A landscape with many valleys, sampled at points; each row gives a point and its height.
From any point a ball rolls to the lowest of the 2 points nearest to it. It stops when none of these is lower. Distance is the straight distance between rows; heights are no part of it.
gumil h=209: [  6   6  18   9 -10 -22 -34  -3  15   5   4  21  25  15  11 -11 -10 -17
   4  21 -43   7 -17]
vedi h=294: [ 18  11   9  19  23   1   1  18 -25  -2   5  -6 -17  -6   2   0 -26   4
  15 -11 -10 -16 -13]
bofum h=687: [-34  -4   9  -2 -25 -19 -40  -6  19   5  -5 -12 -18 -23  14  -7   3  24
  -3   1 -34  12   0]
Punus h=532: [-30 -19  -8  -8 -20  -5  -5   6   1  -5  18  16 -11  -6  19   8  58  17
 -12  32 -14   5 -23]
zetuf h=669: [ -7   1 -12  28 -21  -6 -39  -1  29  -7  -3  19 -17 -17  15  -2  -4  27
   2 -37 -20   6  20]
besiv h=499: [-14 -21  -7 -12  49 -18  20  24  26 -16 -18  29  -4  41 -10 -19   1  19
  -5  16  -9 -11 -21]
Ratid h=291: [ 31  32 -20  15 -34  16  13  -3  -6 -10  -5  10   3  18 -25  -5   2 -16
  -1 -21  17  17   1]
kizo h=369: [ 20 -20  12  -7 -10  13  -3  -2 -36  -9  -3 -21 -22 -21   8  19 -18 -27
  -5  27  41  -7  -2]
mumus h=234: [ -2   5 -21   5 -23   3  -7 -26  20  26   2  -7 -12  -9  -7 -37  19   9
  17   4  -6 -10  25]
bofor h=540: [ -9  26 -12  27  -6  12   8  -2   9  24  20   2  -7 -17  -7   1 -40  27
   4 -11  33   2  26]
Fus h=404: [-18  12   1  22  18  13   7 -10 -14  -4 -13  -2  -5  33   1  -6  13  24
  -5 -44 -12   0  24]
tefup h=466: [ -3 -16  -5 -20  21 -13  20  21 -20  25 -18 -18  10  11   9  16  -6 -15
   7  21  -4  11 -55]
pozi h=413: [ 31   1  22  -9 -26 -34  10  -6 -14  -4  -8 -26  11   2  -3  12  23  -4
   1   2  12  12   6]
zeva h=577: [ -3  41  -9   1   7  35   5  -3  21  22  26 -13  -8 -29 -22 -27 -10  25
  -9   0  12   7  19]
pirut h=591: [-21   2  22  26 -39   7 -18  -6   4 -43   6  18   9 -11  12  13 -38 -24
   2  -8  27  -6  31]
sela h=586: [ 17  23 -34   1  19  10   3  26  34   6   7   0  15 -19 -13  14 -23  11
   5 -12   2  20 -20]
Keruz h=428: [-19 -13  28 -15 -23 -15  19  16  -4 -17  25 -10 -12 -17  15 -16   6 -17
   2  36  -8  -7 -17]
Ger h=368: [ 16  12  10 -29 -32 -35  19   0  -6  23   9 -22  14 -17  -8   7  29   3
  -7  24  -5  15 -22]
Zopas h=223: [ 30  26   8  18  -4   1  18   2 -23  22   8   3  -7  21 -17 -20 -18  -3
  -1  -8  19   2 -11]
liga h=528: [ 10   2  30  -6  53  25  13  -9  -3 -34 -16 -12 -13  21   8  -7  15  -3
 -20   8  -9   5  18]
segob h=436: [ 35  -2   0  -9   5 -45  13   4  -1   3  11 -15  21  18 -17  14   5  -3
  23 -25   4   3   1]
deg h=382: [  8 -14  13   8  12  15 -15  18  41  23  -3  -2   1 -31  19 -30   1  19
   2  -6  25  -6  24]
Pezed h=478: [-21  -8 -11 -32  35   3  24   1 -11  -4  56 -19  10   8 -18  13  18  -4
   6   9  -8  15 -10]
deka h=652: [ 14   1 -23  13 -36   5 -31  -3   0 -15 -38  12  -6 -26  14  27  19  10
 -13 -37  -8  -7   9]
sekag h=126: [  5  14   0  25  12  -6   6  -1  12  32 -25 -11  12  19  23 -29  -6  14
  20  18 -20   5  -7]
Rebip h=322: [  0  14  -7  15 -13 -21  41 -17 -18  -1  32 -25  -9  10 -15  -5  -6   6
  33  20  23  -6  21]
Kib h=629: [  6  28 -24  19 -33  19 -12  -8 -20  -7 -30   3 -18 -27  -9  25  -9  21
 -19 -11  -2 -25   7]
Lop h=395: [ -6   4  23 -10  -5  -8   9  22 -16   2 -28 -23  -5  -5  27   2  26  -1
   4   3 -22  22 -40]
rafi h=516: [-14 -11 -15  -6  31   0   6   7   9 -19  -9  14   4  21  16  33  50  18
 -11  21 -10   5 -23]
Kif h=608: [ 12  -1 -22   4  29   4 -10  23  38   0 -37   2  14 -15  13  13 -17   8
  -5  -3 -11   2 -20]
kufe h=445: [  3 -11  34   2   7 -18 -10  -7  13 -28 -12  31 -34  23  -9 -44  -7   9
 -23   5 -11 -43   3]
rados h=469: [ 20 -18  -3  -5   6  -5 -32 -19   9  -7  -5  -6   3  -3  -7   4 -16 -17
   5 -40  -7   5  28]
sabar h=562: [ 23   4 -30  28   0  16  16 -17 -42   1 -39   8  17   8   9  41 -19 -11
   9 -34  -4   2  15]
zimo h=546: [  4  -6  12 -26  39  21  -4   4  28   6  20  12  13  -2 -25  -8   7  11
 -29  -4   8  -8  25]
luf h=505: [ -9   3  -1   0  50   1  15  20  12 -35 -22  23  22  32   1  12  14  22
 -12   7 -16 -22  -2]
Gugug h=558: [ -3  21 -17 -31  19  17   5 -10  31   9  42  -1  -2  -4 -39 -26  17  14
 -16   4  -7   7  13]
Lofa h=496: [-20   9 -15  -5 -12  -7 -22  -7  -7  21  -6   1  19 -19 -20  11 -28   2
  12 -32  -7 -15  22]
ranip h=555: [-14 -30 -14   7 -20  13 -15  -5   1 -16  15  12  -9   4  21  16  21  -1
 -11  18  23  14   3]
rovo h=295: [ 44 -16  14  -5   9   8 -32 -22 -25   8   2  -2 -13  -4  10  31 -18 -24
 -20  11  10   1  -2]
velut h=465: [-51  -7  20  -1 -16 -18  24  25  19  -3   1   6  10   3  10 -23  -4   3
   2  16  20  -8 -14]
Rari h=285: [  9  18  21   4 -12 -27  36 -22 -26  18  30 -17 -16  28 -23 -24  -8   3
  -7  13   8  -4   1]
vuri h=437: [  5   1  33   7  -6 -14   9   2  -4   4   1   8 -45  18 -16 -51 -12  16
 -18 -24   7 -34  -6]
Belag h=366: [ -3 -27  19  -7 -35  -8  -5   5 -29  18   4   1 -11 -22  21  -9  -6 -18
   9  28  18 -13 -15]
Dig h=439: [  6  -9 -21 -28  29  32  -6  -4  -7  21  37  -9   6  -3 -10  11  20 -22
   6  -6   1  18 -12]
fofoz h=711: [-32 -12 -19 -20 -27  -8 -35 -15  -3  11  20  -9 -11 -31   4   9   3  -2
  18  14 -27  27 -11]
duzo h=249: [-28 -23 -12  -3 -15 -27  43  -6  -9  30  35  -6 -11   9 -15 -17  -1   9
  22   9  42   2   4]
kugum h=324: [ -5   1  -2   8 -25  12  -5   5  22  37 -29   5  19 -11  18 -26  23  12
  -5   8  24  -3  16]
nif h=297: [ -2  26   0  16  -1   0   5   8 -21  11 -46 -18   2  16  12   0  -2   3
   9  -4 -24  27 -26]
Vepa h=425: [-24  11   8  11  11  12  -2  12  -1  -6   4  14 -31  23 -21 -33 -13  26
 -20 -44  -4 -10   0]
mov h=345: [ 23  18  12  24  22  26  -2   6 -27 -14 -36  -8 -37 -10  21   0  -8  14
 -10 -22 -18 -27  -8]
gaz h=118: [  6 -13 -16 -22 -18  -4   5  -2   1  46  25   1   3 -12  -9 -33  20  -8
  18   0 -15 -11 -14]
kot h=503: [  5 -27  16 -23  29  -8  14   7  -5   7 -20 -18  30  28   4   7  -1 -26
  -4   1  13  16 -14]
Dizus h=287: [-15   0   8  15  -5 -22 -23 -10  44  -5  24  16  21   7   5  -1 -23  -1
   8  24  -6  13  13]
fir h=452: [ 50  -1  -3  -3  15 -10 -12 -24 -18   2   8  -6  12  22 -12  20   6 -18
  15 -40 -10   6  17]
nak h=487: [-19  -5 -14  -7  -2 -16  38  33  21 -12  -4  24   3  20 -13 -24   3  -4
   1  26   7  -5 -43]
petuv h=341: [ 12   1 -16  -8 -19  21   7  -1  22 -37  21  15  -6  -3 -24 -16   9 -28
   8  -9  14   2   8]
bon h=521: [ 13 -18   7 -24  22   1   2 -10 -29   7 -22 -21  -1  25 -15  18 -17 -42
  -6 -27   9  29 -16]
bup h=616: [-55  12  19  27 -50  20   2 -11  -4 -27   4  13 -11  -3  20 -13 -22 -23
  17  15  31  -6  21]
fodu h=378: [  2   5   0  16  33  23   3 -12 -30 -21 -20  -8 -23   5  15  23  15  25
 -13 -31 -18 -33  25]
toz h=386: [ 22 -15  -8 -24  10  40   3   6   5 -29  21  -4  12 -12  -1  15  31 -41
  12  -6  15  16   4]
Rus h=733: [-44 -24 -34 -37 -20  -3  -2 -12 -12  -2   3 -31 -28 -28 -16   4   5 -13
  18  -1 -13  18 -12]
duk h=106: [-17  -9 -37 -16 -23 -13  24  -3  12  34   5 -10  17   4 -29   1   0  -3
   6  22  42  11  -3]
Res h=107: [ 33 -14  21 -10   5 -28 -24  -8   7  -5  15  22   7  19   6   8  18  -8
 -22  23 -21  11 -18]
Valom h=454: [ 11 -23  -1   3  26  14 -14 -18  -8 -12  -8  29 -24  26  -8 -13   4  -4
 -21   2   0 -44  13]
suru h=570: [ -9  17  29  29 -21   3  -7   8  19  -4  18  10   8 -33  15  18 -29  21
  -2 -14  43  -8  44]
vokol h=333: [ -9  14  17  25   5 -19 -10  23  25 -39   4  11  22  -3  24  22 -16  14
   0  22 -12   5   1]
mon h=259: [  9 -18  -2 -18 -27  11  -6   9 -32  25   9  -1  -3 -27   9 -16  16 -29
  30 -14   3   3 -15]
suv h=543: [ 20  -1   5  10  -3   3   8   5 -51  -6 -37  -8  13  21   6  25 -13 -38
  20 -26  14  14 -10]
pabe h=208: [ 23 -23  -5  -5  -5 -20 -41 -33 -19   7  15   4 -19   9  13  32  20  -5
  -9   6 -23  11 -12]
Gasug h=283: [-25  23  25   7 -19 -20  -1   0   1  38  -1  -4  35  12  11 -30  -4  -6
  14  20 -31  13 -16]
vebuk h=515: [-10  11   8  25  39  32  30  17   0 -44 -34   4  17  15  26   4   7  11
 -12   5 -13 -13  17]
folan h=542: [-20   6 -26 -10  15  14 -26  11   9  29  17  -4  15 -27 -12   6 -41  -4
  21 -13 -14  17  -9]
lufus h=471: [ 15 -23 -23  11  21  40 -20 -12  -2 -22 -23  25 -11  -9  17  14  -5 -15
 -12   3 -14 -40  14]
Kode h=537: [ 13 -25  42 -28  38   3  -1  -8  20 -29  -1  10   2   3   1  -2  33  15
 -33  18   8 -12  36]
mufal h=593: [  8  39 -33  17  -7  23  13 -25 -36  24 -32  -4  14 -21  -7  43 -24  21
 -13 -18 -17   1  14]
dor h=361: [-13   8  18 -11  20 -14   6  28  42 -50  15  -4  19 -19  -7   8 -14   1
  -3  19  -1  -7   1]
zetub h=273: [-11  17 -15 -10 -37 -34  11   2  23  16  14  -6  28 -14 -17  12   1   4
  10  40  14   2 -10]

Call two points neighbours if one is among the 2 nearest of the other. Go from one point of each pair to the other, from neighbour to neighbour, staying as low as possible. Name the highest point that can't be avoided.
bofor and Res | zeva
gaz and sekag | kizo
Res and sekag | Gasug
duk and Zopas | Rebip

For each start below, name the point where the ball stops.
Gugug | gaz
bofum | sekag
suv | sekag
Valom | Zopas
Punus | gaz
Lofa | duk
Pezed | Zopas
bup | gaz
